Each row is a point on a landscape with many valleys, with its height.
From any point a ball takes the steepest step (drop divided by distance) to one of its 5 nearest points. It stops when none of these is lower. Distance is the straight distance between rows; heights are no part of it.
k_293 height 193: [111 110  99  48 120 141 113 139 126  86 107  93 155 188 140 133 127 109
 116  72 108 138 129 124 121 203 116 152 124 115 166 131 182 156  90 142
 108 135 131 145 211  79 113 189 129 121  97 140 123 185 121 127  61 160
 135 217]
k_271 height 837: [120 119 112  84 119 132 126 145 144 114 103 120 127 153 139 131 133 100
 122  99 139 154 142  95  91 128 150 119 114 144 141 159 148 154  90 168
 124 124 127 146 160 126 141 158 130 147 113 131 135 137 143 115 105 155
 118 140]
k_508 height 532: [111 157 138 132 137 153 112 126 106 151  56 150 102  97  95  43  43 201
 124 117 140 159 183  80  67 116 135 150 119  93 189 148 146 107  97 171
 160  96  98 179 122 150 138 158  50 165 193 175 185  56 133 142 119 134
  62 105]
k_349 height 548: [ 75 147  79  77 120 144 126 139 110 111 113 167 133 152 100  72  95 176
 120  69 143 142 149  81 126 163 121 156 118 101 171 110 146 137 103 156
 128 119  95 138 146 110 126 167 114 139 139 170 143 128 120 153 113 148
  96 152]
k_759 height 223: [132 124 113 148 147 146 160  88 142 100 162  97 175 152 153 163 217  72
 127 161 107  92  89 173 186 162 120 116 163 149 121  87 150 111 165  84
 103 138 143  89 150  98  95 100 180  70  78 141  46 158 102 137 135 109
 184 148]
k_108 height 250: [131 170 139 174 127  75 137 137  85 159 179 145 135 109 102 133 149 147
 135 136 153 100  91 168 189 150 112 139 155 101 103  60  76  96 154  80
 115 157 123 121  63 107 106  85 138 110 119 110 123 112 114 146 121 100
 160 111]
k_682 height 609: [130 128 130 126 124 116 125 145 149 122 101 130 121 138 126 111 107 118
 135 130 157 141 149  98  87 101 151 105 112 142 129 147 111 127 107 158
 136 108 110 146 139 140 159 138 117 157 132 134 145 111 150 115 141 131
 107 121]
k_540 height 518: [124 137 142 175 126 117 111 144 145 139  97 148 116 125  93  73  70 158
 133 152 171 140 165  99  91  88 136 121 107 135 156 131  96 107 125 149
 150 106 113 151 107 144 152 129  79 158 166 150 164  75 150 129 169 117
  86 101]
k_961 height 378: [148 135 159 180 137 101 152 109 128 134 154 133 127  87 140 174 153 118
 138 171 116 115 107 182 169  95 109 118 163 115 108  93  82 124 177 101
 125 138 163 107  97 116 120  52 185  91 156 112 117 148 110 129 171  87
 172  88]
k_770 height 225: [161  99 161 140 145 149 137  91 153 130 146 124 131  76 161 189 157  96
 144 166  88 121 109 158 154  97 110 108 143 151  88 143 126 140 167 116
 121 128 156 100 128 143 135  81 193 102 149  99 106 150 125 106 176 114
 156 104]
k_227 height 395: [153 131 188 197 133  94 139 122 138 145 129 128 110  69 135 169 114 115
 146 185 129 130 106 178 129  78 100 121 142 112  82 123  68 136 171 134
 141 125 162 117 100 145 141  74 144 128 194 100 163 139 112 131 174  82
 139  66]
k_618 height 285: [172  75 140 138 130 152 147  90 187 107 145 131  98  89 200 234 176  83
 157 203  56 102  95 163 133  85  90 126 110 201  90 155 142 152 203  99
 121 132 173  93 116 135 142 114 232  90 150  75  91 143 140  71 191 117
 153 131]
k_312 height 260: [107  81  84  37 115 167 105 146 145 105  69  78 142 177 141 140 117 126
  98  82 131 146 146 103  96 168 118 130 104 157 178 202 200 178  88 148
 132 120 134 167 208  94 128 183 131 128 107 122 144 178 146 109  61 167
 117 201]
k_780 height 801: [120 102  97  73 125 156 123 145 147 118  69 114 114 157 145 133 105 113
 114 103 141 147 159  87  74 104 140 116 107 162 148 197 168 159  88 163
 136 120 121 160 156 126 142 157 125 148 113 115 154 132 158 101 104 164
 106 153]
k_767 height 109: [126  82 107  60 119 140 107 134 142  89 112  74 152 186 154 146 150  98
 117  96  78 141 134 133 117 192 130 144 134 127 147 159 204 164  80 127
 115 151 150 135 209  89  96 179 129 109  83 120 109 189 120 110  62 167
 152 210]
k_836 height 367: [141 130 156 141 129  97 126 146 131 135 135 125 122 119 118 128 122 116
 151 147 149 134 120 117 116 110 144 108 122 128 106 126  88 127 123 144
 128 110 125 133 131 139 148 123 123 144 140 129 138 118 140 131 143 109
 122 100]
k_689 height 272: [174  97 136 109 129 179 109 133 146 127 116 114 116 106 177 187 153  88
 136 154  64 147 110 135 133  98 138  87 114 185  71 196 170 166 142 130
 133 118 151 119 157 185 133 144 162 129 126  90 116 153 146  98 147 139
 136 121]
k_788 height 493: [ 63 160  85  95 115 142 132 132  92 126 121 163 125 120  76  41  76 220
 111  63 155 137 159  88 135 156 123 163 138  77 161 105 130 125 105 142
 158 127  69 132 114 125 119 166  83 134 142 186 147 124 113 168 116 146
  91 151]
k_26 height 183: [151 128 146 144 148 127 148 108 128 136 163 120 149 106 138 162 173 106
 141 155 112 114 104 161 173 122 125 111 160 128 110  96 114 116 157  95
 116 134 152 107 122 112 110  73 185  96 119 124 102 146 114 130 146 109
 169 110]
k_728 height 528: [135 189 155 225 125  67 153 132  91 147 160 159 105  91 114 147 128 153
 129 165 149 126 100 205 169 119  90 140 154  80  99  48  49 100 183  86
 119 174 142 103  21 116 120  61 143 112 149  89 149 115  87 152 146  84
 161 106]
k_109 height 222: [ 90 164 142 159 110  71 112 136 107 157 182 172 109 118  89  84  94 184
 112  90 184 105 116 144 151 163 127 163 123  77 118  79  66 104 133  85
 129 153  80 120  54 100 132 124  74 136 126 135 115  96 109 172 136 120
 130 122]
k_185 height 48: [113 149 110 168 143 119 165 102 114 115 173 115 174 151 126 151 210  95
 123 140 116  80  79 189 205 170 114 119 166 133 124  60 122  94 162  72
 108 159 132  99 125 101  84  92 173  69  80 130  52 145 105 151 126  97
 176 141]
k_537 height 189: [ 95 156 120 134 113  81 122 127  91 154 187 165 131 134  98  95 124 167
 115  84 165  95 115 134 158 177 130 167 127  80 134  61  80 100 126  90
 112 162  97 114  83 104 125 125  89 127 110 130  98 116 113 161 102 126
 131 125]
k_117 height 224: [ 71 147  91 100 105 111 129 116 101 133 168 170 138 144 100  69 107 182
 106  56 158 106 130 122 149 189 132 179 124  80 154  71 118 121 106 123
 122 142  91 119 113 106 132 148  95 125 107 164 106 145 109 172  99 141
 112 147]
k_998 height 143: [139 131 134 122 151 122 143 119 115 127 172 119 158 139 122 145 183  99
 139 138 105 113 104 145 169 162 141 126 155 123 125  86 133  97 123 112
 110 141 146 108 140 117  97 107 151 104  96 130  96 134 123 128 107 121
 161 123]
k_523 height 357: [ 87 143 119 134 114  88 119 143 115 136 147 171 120 133  88  77  93 176
 126  98 164 113 137 111 128 146 133 157 117 103 136  90  82 117 121 121
 137 124  90 133  90 124 132 141  82 141 141 155 123  99 121 166 151 118
 123 118]
k_29 height 499: [146 157 178 225 124  79 154 116 127 135 139 151  97  79 136 176 123 121
 130 189 125 128 111 201 136  78  87 137 159 101 100  86  58 129 187 102
 138 148 181  99  63 124 128  46 161 114 189  89 151 139  94 137 186  76
 158  68]
k_938 height 712: [147  69  77  71 121 179 120 158 136 129  52  87  87 160 177 164  92 129
 118 112 109 128 166  90  68  83 139 107  81 193 145 242 196 169  95 162
 148  96 143 177 158 165 128 153 117 152 115  97 180 127 185  88 101 169
  83 147]
k_643 height 432: [141 112 124  99 128 137 120 143 148 123 117 106 126 128 150 154 144  91
 131 128 114 148 124 108 107 111 153  96 119 147 107 183 146 157  97 152
 124 126 130 133 153 164 144 148 132 146 108 113 126 140 145 107 120 151
 124 132]
k_257 height 202: [147  98 116  88 135 141 121 108 130  98 142  88 162 181 149 153 176  78
 116 121  69 134 127 134 134 182 146 137 147 130 137 141 196 132  96 125
 104 159 150 109 189 105  86 158 140 111  82 123  96 173 118 108  85 156
 165 183]
k_397 height 650: [125  82  86  58 118 157 118 156 148 115  81  84 128 164 156 164 138 104
 107 107 103 140 140 106  98 131 135 119 100 167 144 220 199 189  81 151
 125 127 151 150 184 133 128 178 126 125  98 113 136 164 159 101  75 168
 114 175]
k_370 height 151: [153 125 147 121 147 115 129 130 124 137 158 120 141 123 130 142 154 102
 145 140 118 130 116 125 138 131 149 112 139 125 103 115 119 133 119 130
 112 126 139 125 146 135 126 112 149 125 118 127 119 131 124 127 130 121
 152 107]
k_706 height 443: [139 108 110  79 123 136 117 134 146 114 123 102 137 155 147 152 151  85
 118 111 100 150 129 113 106 139 154 122 124 144 129 171 177 162  85 151
 114 135 146 132 174 130 124 164 134 132  94 128 117 157 137 111  89 162
 139 155]
k_279 height 235: [109 128 104  81 127 117 130 122 116  98 152 130 157 174 133 125 150 114
 126  88 102 114 117 121 132 197 130 161 129 101 158  89 155 124  87 136
 100 148 130 126 175  96 108 164 125 124  93 143 112 154 120 133  73 151
 135 171]
k_730 height 100: [158  99 124  97 133 154 115 129 142 130 140 101 135 137 161 171 160  86
 127 131  79 150 122 122 134 122 151 107 128 153  95 183 177 157 109 137
 119 134 155 119 163 157 124 145 138 129  93 105 111 157 139 101 112 150
 143 138]
k_944 height 526: [ 82 154 103 110 121 143 124 145 102 125  88 165 118 122  86  53  68 200
 119  89 146 143 173  71 111 139 124 156 133  95 173 120 130 119 108 155
 154 115  84 148 118 132 128 164  90 145 162 173 160  91 125 147 133 133
  79 132]
k_695 height 332: [ 98 114  90  39 117 166 111 150 131  99  86 111 154 184 131 108 109 136
 103  66 134 157 142 101 111 179 112 143 112 132 183 152 182 159  98 153
 130 120 123 154 206  83 130 183 133 123 115 148 148 165 126 131  69 165
 117 201]
k_712 height 153: [122 137 128 107 132  94 134 138 105 131 166 141 144 142 119 119 148 114
 141 120 124 116 109 123 139 156 142 138 128 116 125  84 111 114 108 122
 108 130 127 129 133 117 116 136 126 133 112 139 111 119 125 134 109 122
 143 112]
k_128 height 359: [ 62 156  92 117 110 112 126 119  96 143 160 165 120 114  77  44  85 220
  96  47 181 128 153 118 147 175 132 177 141  62 151  80 111 122 118 122
 155 148  70 121  90 110 130 152  80 127 118 182 119 129  98 192 115 138
 109 145]
k_673 height 373: [121 146 144 155 121  70 124 153 111 146 164 153 119 127 100 110 118 141
 136 132 160 112 108 127 137 136 135 134 122 109 109  81  75 114 127 116
 122 118 112 128 101 117 132 117 105 137 139 133 135 106 122 149 142 103
 137 106]
k_374 height 198: [132 131 121  93 131 119 127 133 126 116 152 128 149 160 133 133 156  94
 130 108 111 134 121 116 123 163 148 142 128 119 137 114 141 131  93 140
 102 138 141 128 159 116 115 152 134 129 103 139 117 142 124 128  94 146
 139 143]
k_854 height 257: [150 135 162 146 140  98 129 139 120 145 150 125 129 108 117 142 136 114
 151 150 135 128 102 134 135 118 140 116 137 120  98 111  91 129 135 128
 124 114 137 128 124 135 134 105 135 133 136 129 137 127 125 135 139 106
 143  99]
k_849 height 492: [ 91 134  98  75 119 123 129 139 123 106 127 148 140 169 118 104 125 126
 125  75 130 134 129  98 114 167 133 152 112 112 166 108 146 135  96 149
 111 128 123 138 160 108 126 174 121 132 119 153 126 142 120 143  92 151
 116 159]
k_278 height 273: [ 73 154 120 140 103  97 116 123 103 157 176 179 112 118  87  63  89 202
 102  60 182 115 137 130 144 170 132 176 130  67 143  76  81 115 124  92
 140 155  75 116  65 105 133 136  76 135 121 157 105 116 104 186 123 127
 124 132]
k_912 height 582: [136 119 136 122 142 157 101 128 144 144  51 129 105 118 133  74  50 149
 119 130 147 157 195  85  61  76 144 130 105 146 166 182 158 114  99 172
 150 100 111 178 132 151 158 129  88 178 154 140 181  80 152  99 136 149
  63 108]
k_28 height 692: [ 89 144  87  55 123 161 123 146 121 104  97 145 144 172 119  84  97 158
 114  67 141 153 145  87 111 162 119 154 115 120 177 125 162 143 101 154
 124 113 107 145 177  96 128 177 128 135 124 162 148 142 124 140  93 157
 100 177]
k_235 height 247: [154 118 155 134 139 123 123 132 141 136 131 115 129 103 139 158 140  99
 150 153 120 145 113 123 122 100 143  92 130 140  84 160 111 142 125 144
 126 115 130 126 141 164 149 117 138 144 130 114 130 139 139 111 144 124
 132 110]
k_120 height 546: [123 133 134 141 129 136 116 140 137 130  69 139 111 127 104  71  67 155
 127 130 155 147 186  85  80  90 146 128 111 133 168 144 131 109 109 164
 150 100 106 165 125 144 154 132  87 163 160 149 167  79 146 121 153 134
  80 103]
k_534 height 522: [103 160 150 150 124 142 119 131  98 149  69 155 102  85  70  39  45 213
 116 113 144 147 176  83  84 124 119 150 117  80 184 132 127 107 109 160
 168 102  97 177  97 153 132 164  31 157 194 177 180  49 134 161 124 133
  68  98]
k_57 height 701: [157  82 101  95 113 178 117 161 140 124  86  88  99 142 179 183 139 100
 127 137  78 143 136 117  99  89 147  87  94 186 104 229 182 181 112 140
 144 108 151 148 160 190 137 166 129 136 115  95 137 142 174  99 117 160
 111 136]
k_873 height 179: [169  93 129 117 142 172 128  88 144 116 157  95 155 134 158 175 197  79
 130 152  87 129 114 149 162 139 132 118 148 159 101 151 182 135 147 112
 111 138 153  91 159 133 110 114 177  99  81 120  87 155 118 105 128 139
 173 138]
k_576 height 487: [113  95  89  38 122 173 109 147 139 124  55  99 128 167 147 131 100 137
  99  86 140 147 159  86  82 125 125 125 100 164 176 210 195 170  89 157
 142 111 129 166 182 108 137 173 132 142 119 116 160 152 152 103  82 177
  96 173]
k_828 height 134: [145 139 146 132 144 106 138 135 110 142 169 131 149 126 118 139 160 109
 140 142 120 112 108 138 159 139 140 127 150 118 114  88 107 108 128 115
 112 135 141 120 129 122 109 106 149 116 116 127 114 128 119 135 118 113
 159 106]
k_44 height 195: [116 136 113 104 133 121 138 115  96 108 169 123 163 169 122 123 177 112
 133 104  98 101 115 137 152 198 132 154 150 108 147  72 143 101 100 114
 103 157 130 108 156 106  88 142 129 113  91 127  90 152 114 133  80 143
 149 151]
k_649 height 302: [146 107 134 150 137 136 154  77 157 120 157 117 135  98 165 191 189  88
 140 173 102 100  93 180 164 101 104 110 152 148 108 117 115 129 192  89
 112 137 163  88 115 111 132  72 210  76 126 111  73 160 118 123 173 108
 174 114]
k_652 height 490: [ 80 163 124 134 116 125 122 136  91 138 103 164 109  91  68  39  55 227
 107  78 153 133 173  80 110 141 111 151 139  69 168 117 122 109 116 144
 174 120  72 154  85 144 121 166  42 144 171 181 162  85 125 166 120 137
  78 122]
k_800 height 157: [144 122 128 140 147 143 153  96 128 124 168 107 166 140 139 158 203  87
 130 149 101 105 100 164 181 154 135 116 167 140 122  97 142 109 149  93
 108 140 150  96 144 103  96  91 177  87  93 135  68 148 108 127 128 109
 175 128]
k_467 height 275: [ 90 200 137 197 118  82 129 110  89 158 192 155 145 107  82 114 153 157
 108 117 195 103  84 190 199 169 114 147 172  71 114  43  52  72 156  63
 107 207  98  93  16  93 111  89 140  91  97  91  87 113  91 156  91 101
 162 135]
k_187 height 209: [151 121 140 108 141 135 124 132 140 127 139 110 129 126 141 155 153  88
 139 133 115 148 117 117 121 115 157 108 132 137  99 159 139 144 108 143
 123 125 137 125 157 148 140 133 146 137 107 122 120 145 138 116 126 141
 142 122]
k_77 height 506: [149  99 111  93 124 164 118 146 149 127 114  98 122 140 166 169 150  91
 126 124  90 151 127 116 113 109 151  92 112 169 102 205 174 173 102 142
 127 127 148 139 160 170 133 158 135 137  97 107 126 152 155 104 119 156
 129 143]
k_208 height 691: [134  91  95  74 124 171 120 146 141 124  53 101  96 151 164 145  90 123
 115 108 129 138 173  87  65  83 138 110  91 182 146 220 184 155  99 166
 146 107 124 168 146 154 140 150 115 157 120 106 177 123 166  85 110 169
  86 142]
k_295 height 190: [164  95 114 111 143 173 134  83 147  99 152  87 157 172 169 159 207  73
 120 140  82 118 122 151 166 166 135 122 159 152 119 143 200 131 139 100
 107 145 146  83 176 108  94 131 166  94  66 126  70 166 106 106 111 138
 176 161]
k_61 height 427: [104 147 136 166 118  86 121 153 122 135 138 162 110 127  78  77  86 177
 123 120 167 125 135 114 123 124 132 134 107 110 134  93  79 110 129 127
 145 117  95 135  83 125 136 132  76 143 154 145 144  80 125 156 168 107
 108 111]
k_837 height 529: [143 123 146 154 129 125 124 138 155 130  97 117 116 114 128 114  93 121
 145 146 161 142 147 111  86  77 142  97 108 149 119 164 100 123 130 158
 143 100 119 139 129 158 165 121 100 165 146 126 159 114 155 111 155 122
  89 109]
k_443 height 623: [124  98  96  57 127 182 106 146 135 137  40 107 112 151 150 123  78 134
 101  95 140 146 177  73  72 100 136 123 101 170 165 218 194 153  92 161
 145 107 115 175 158 126 139 145 117 157 134 115 179 126 154  90  97 168
  87 150]
k_838 height 366: [109 132 112  99 118 100 127 149 122 122 138 154 129 146 113 103 126 125
 132 101 143 124 126  97 118 143 143 141 115 116 133 102 111 127 101 142
 120 124 112 134 133 119 137 152 115 138 116 152 123 116 131 142 123 130
 121 126]
k_680 height 339: [147 101 122 142 131 159 148  71 171 103 158  95 152 123 186 198 211  66
 132 173  96  86  85 178 170 135 105 121 150 167 108 113 152 129 197  85
  94 139 157  77 152 113 135 103 206  70  79 132  40 164 119 112 140 117
 188 158]
k_892 height 579: [133 155 156 211 114 112 116 149 148 156 119 138 110 103  80  75  55 174
 134 174 185 143 147 122 100  66 122 115  91 124 143 122  73 103 154 142
 160  96 138 144  83 138 150 112  62 154 191 139 176  71 132 145 180 107
  87  87]
k_997 height 511: [154 101 119 107 122 165 115 149 140 127  95  97 102 123 168 168 135  97
 133 138  97 147 127 122  99  82 144  80 101 171  98 211 156 168 119 151
 142 110 135 140 147 188 145 152 130 150 119  92 143 133 167 100 132 147
 114 126]
k_214 height 172: [102 144 117 104 122  97 136 126  99 126 177 152 145 156 115 108 151 136
 130  97 121  96 114 126 155 185 131 165 133  94 141  69 112 104 107 110
 105 149 125 119 132 112 108 146 113 126 101 137 102 135 121 144  89 135
 129 136]
k_266 height 300: [124 153 120 165 143 111 157 118 100 135 177 128 159 126 114 142 184 115
 132 144 122  92  93 176 200 152 119 122 160 125 121  70 110  98 158  87
 109 151 138 107 103 109  85  79 172  86 105 123  89 132 108 147 126  98
 171 122]
k_211 height 473: [106 157 148 181 119 115 112 148 131 147 101 156 111 102  63  52  54 195
 120 133 168 135 166 101 100 105 121 139 106 106 172 118 103  97 127 144
 164 107 105 157  81 149 132 139  49 146 176 157 160  55 133 155 168 119
  82  94]
k_102 height 361: [133 147 158 186 119  82 125 151 135 144 137 135 123 117 100 105  89 147
 141 165 173 129 114 129 116  96 127 113 112 120 108 109  64 116 150 133
 139 106 120 141  96 127 152 114  93 151 166 132 166  99 129 141 169  98
 111  96]
k_999 height 192: [178  90 129 115 138 176 122  84 160 123 144 108 137 101 175 196 182  82
 132 158  79 122 109 150 162 116 116 109 134 177  84 157 165 146 171 106
 123 130 156  96 144 145 130 114 194  99 107 105  89 156 127  99 153 129
 165 136]
k_146 height 327: [134 177 162 195 127  66 133 148  94 157 164 153 108 101 108 121 111 159
 136 149 164 114  95 169 160 125 111 139 132  88  91  67  58 103 163  91
 120 141 117 128  46 109 130  91 105 135 148 110 153  96 102 153 143  89
 148 102]
k_404 height 277: [111 152 117 153 138 106 154 114  97 139 178 131 169 135 105 135 198 123
 129 124 126  80  89 170 199 172 121 132 161 119 126  63 109  83 142  75
 109 171 125 101 106 110  84  95 152  89  96 119  73 133 115 147 105 105
 159 131]
k_309 height 453: [ 91 150 134 167 109 111 116 146 117 132 119 166 106 105  60  53  60 204
 112 107 169 132 168  96 110 123 118 137 115  98 160 107  95 100 125 133
 161 116  94 144  80 140 130 139  58 144 167 159 152  65 125 162 164 116
  93 108]
k_817 height 176: [167 100 138 112 139 158 120 122 144 133 148 114 136 108 155 174 163  85
 142 145  87 147 113 125 139 122 141 102 133 154  88 167 159 149 124 132
 122 126 147 110 153 160 130 125 160 123 107 107 107 148 136 109 135 144
 149 125]
k_375 height 521: [101 153 128 131 131 149 111 137 108 134  65 161 105 113  88  42  56 193
 122 109 136 150 183  74  81 118 127 149 131 100 183 130 136 112 104 162
 159 106  92 168 120 135 137 156  71 153 176 169 174  73 138 140 134 140
  75 113]
k_926 height 525: [132 144 150 171 130 142 110 134 134 154  72 141 104  94  82  56  36 183
 125 149 157 150 186  93  79  84 138 137 103 113 182 139 122  99 114 164
 159  97 123 177 106 158 148 131  56 165 182 161 176  46 139 135 155 131
  68  84]
k_371 height 208: [105 168 122 153 114  88 130 120  84 156 195 146 146 126  93 113 158 147
 121 106 156  84  93 160 189 181 117 149 154  95 123  51  84  77 135  77
 111 182 108 108  70 104 108 100 125 111  94 114  89 121 114 150  93 112
 153 130]
k_651 height 335: [162 106 151 128 135 160 124 135 148 127 106 111 112  98 165 181 138  98
 152 156  87 156 111 136 111  86 136  84 106 163  71 190 137 155 143 140
 143 112 136 126 148 198 153 128 146 146 147  87 128 140 150 104 152 127
 117 111]
k_347 height 185: [110 141 119 123 131  97 140 119  87 135 185 144 158 144 109 116 174 132
 127 104 123  88 102 147 175 185 128 156 148 108 136  62 111  90 117  95
 107 157 126 106 112 108  91 119 119 113  96 124  88 132 123 142  83 121
 146 129]
k_144 height 106: [140 142 167 164 131  89 133 150 122 142 141 125 123 111 116 127 116 122
 145 160 152 129 111 130 124 108 139 112 128 118  95 111  71 126 139 128
 127 113 132 132 110 138 145 107 119 146 151 127 150 121 135 136 153  95
 130  95]
k_435 height 147: [159  94 164 164 138 127 146  77 166 119 142 142 103  74 165 208 159  99
 151 189  80 103 103 175 145  71  92 125 134 151  89 144 110 140 185 110
 124 139 166  90  95 127 139  67 200  87 172  83 107 147 121  94 194  98
 155  95]
k_221 height 330: [166  87 130 131 126 161 135  79 177 108 160 114 118  95 199 223 192  82
 148 183  76  97  85 173 152 100  87 123 123 189 100 146 148 146 204  89
 101 133 168  81 129 129 142 108 225  81 113  99  68 152 136  87 167 118
 170 138]
k_485 height 756: [157  90 110 101 126 167 119 145 141 127  64 101  88 138 174 145  94 116
 134 125 126 139 162 106  66  68 141  91  86 181 128 215 162 148 118 164
 152 104 123 163 139 180 147 141 108 168 121 103 176 113 182  88 129 157
  84 131]
k_16 height 693: [138 115 114 102 130 145 129 138 152 121  79 114 106 140 152 132 102 111
 128 121 145 149 159  95  78  87 146  99 104 161 131 191 151 143 108 165
 140 111 115 150 139 152 157 147 116 167 118 117 155 120 160  95 131 150
  93 128]
k_301 height 317: [131 106 114 146 136 153 163  72 151  83 146  81 171 167 177 167 227  59
 121 162 100  82  89 174 181 173 123 121 175 155 105  93 164 117 175  76
  93 141 135  87 168  99 102 118 185  65  62 141  26 162  96 130 120 119
 193 167]
k_870 height 278: [157 108 182 179 138 115 140  99 146 129 138 140 109  65 148 189 135 107
 144 189  97 120 111 172 137  76 101 126 146 132  87 136  90 140 168 124
 131 134 167 102 102 142 141  64 174 107 186  87 132 156 115 113 185  93
 144  77]
k_22 height 510: [118 134 140 152 125 105 120 151 141 126 117 143 121 137 102  89  93 139
 137 130 166 130 145  98  99 107 146 121 110 132 137 124  87 114 121 149
 137 106 111 145 121 135 152 130 103 147 147 148 149  93 142 124 156 116
 102 105]
k_316 height 80: [147 148 182 203 129  80 131 141 125 153 142 135 114  95 116 142 109 129
 142 178 152 129 101 162 128  89 111 126 124 111  86 106  61 127 162 127
 137 113 152 125  89 132 144  89 118 140 180 116 169 122 115 144 158  78
 130  81]
k_267 height 607: [142 111 135 123 134 135 122 143 149 125 103 107 110 118 149 141 118 107
 143 134 137 148 144 109  88  85 146  89 110 153 110 180 125 143 114 159
 136 113 121 145 140 167 166 137 119 163 126 112 147 123 161 102 142 134
 103 123]
k_738 height 248: [172  87 151 122 135 176 119 114 152 127 127 124 119  84 178 197 152  98
 147 167  66 139 111 142 139  96 119 101 114 177  69 175 150 157 166 119
 129 116 150 111 134 175 137 121 181 114 142  86 113 150 136  97 167 123
 141 117]
k_273 height 191: [143 171 163 205 130  71 151 136  96 147 154 148 109  92 123 151 130 140
 136 170 143 117 104 187 167 115  95 133 156  96  97  67  63 111 176  93
 127 149 147 111  57 118 121  63 153 114 156 104 149 120 102 152 152  79
 164  90]
k_412 height 314: [143 180 179 237 112  72 141 146 127 157 140 149  98  95 106 129  91 151
 130 187 179 144 103 173 125  80  98 136 112 102  94  86  42 126 178 120
 136 121 154 120  53 123 145  93  90 151 197 118 194 105  99 161 168  80
 126  80]
k_883 height 263: [141  97 107  98 137 149 130  97 128  94 146  82 163 192 156 147 204  77
 127 127  72 119 131 146 155 198 138 140 160 124 131 128 208 121 109 101
 105 159 133  96 188  90  67 145 153  99  76 126  74 163 102 106  93 152
 178 183]
k_803 height 171: [154 110 125 132 149 156 146  84 140 115 165  99 164 145 157 170 205  76
 131 157  97 111 107 156 173 152 125 118 156 151 115 114 168 118 157  95
 105 134 148  87 158 113 103 103 181  85  82 135  68 157 112 119 132 124
 176 142]
k_181 height 622: [124 118 116  87 138 167 106 133 135 136  45 127 106 136 136  85  61 140
 114 110 144 148 185  71  63  94 141 132 112 146 168 183 168 136  93 170
 147 105 104 175 147 126 147 145 109 167 148 135 179  98 147 103 115 155
  79 131]
k_101 height 527: [137 139 156 186 123 121 122 140 158 141 108 126 118 108 103  91  69 149
 143 166 180 145 155 118  92  64 135 106  99 139 132 148  85 106 144 152
 149  93 125 144 110 147 166 115  83 162 172 134 177  97 146 125 172 112
  82  90]
k_743 height 820: [ 99 130 103  75 124 154 114 144 128 113  82 147 127 157 123  96  99 141
 115  87 147 149 164  76  86 127 138 134 120 131 171 146 155 143  93 166
 135 112 108 152 155 112 145 162 130 146 136 153 151 118 138 120 115 152
  99 144]
k_124 height 399: [145 124 168 160 131 102 126 138 140 133 126 124 122 102 123 134 113 116
 153 158 149 142 117 128 110  84 136  95 126 133  97 148  82 127 137 148
 133 102 131 133 125 150 161 113 112 152 155 119 154 125 140 123 154 100
 113  99]
k_910 height 539: [153 175 175 232 119  68 152 130 115 143 143 159  93  87 121 157 115 139
 131 183 143 135 108 201 144  94  85 146 148  92 101  61  48 117 187 102
 131 150 171 104  41 123 122  63 143 122 182 100 167 125  93 153 165  70
 157  79]
k_685 height 216: [137 117 116 105 143 139 134 104 117 102 155 101 167 180 141 144 195  85
 129 128  87 118 118 144 152 185 141 137 155 123 138 108 176 113 108 113
 107 153 143  99 178  99  77 138 149 104  82 124  84 159 112 115  87 144
 168 165]
k_36 height 779: [ 84 159  87  54 128 183 121 153  98 121  80 140 142 149 102  54  73 201
 114  67 139 160 157  68 109 149 123 147 126  94 181 137 177 139  96 155
 143 104  96 147 170 103 117 175 110 146 143 172 172 127 128 138  96 165
  82 170]
k_746 height 309: [ 72 142  79  72 112 129 132 123 106 107 141 152 145 162 108  86 108 168
 113  58 135 126 127 109 144 190 118 174 113  92 165  84 139 134 102 140
 112 129 100 126 155  98 126 172 109 131 110 171 123 155 116 162  91 148
 112 170]

Where does a ball stop that starts at each point below?
k_540: k_828
k_208: k_767
k_278: k_828
k_944: k_828
k_926: k_828

Call two points neighbours if one is among the 5 nearest of the other. Go from one point of each pair to the other, from neighbour to neighbour, staying as low as possible. Name the highest point that can't be avoided.
k_435, k_273: k_108
k_767, k_730: k_257
k_435, k_828: k_770
k_185, k_730: k_873
k_185, k_828: k_998
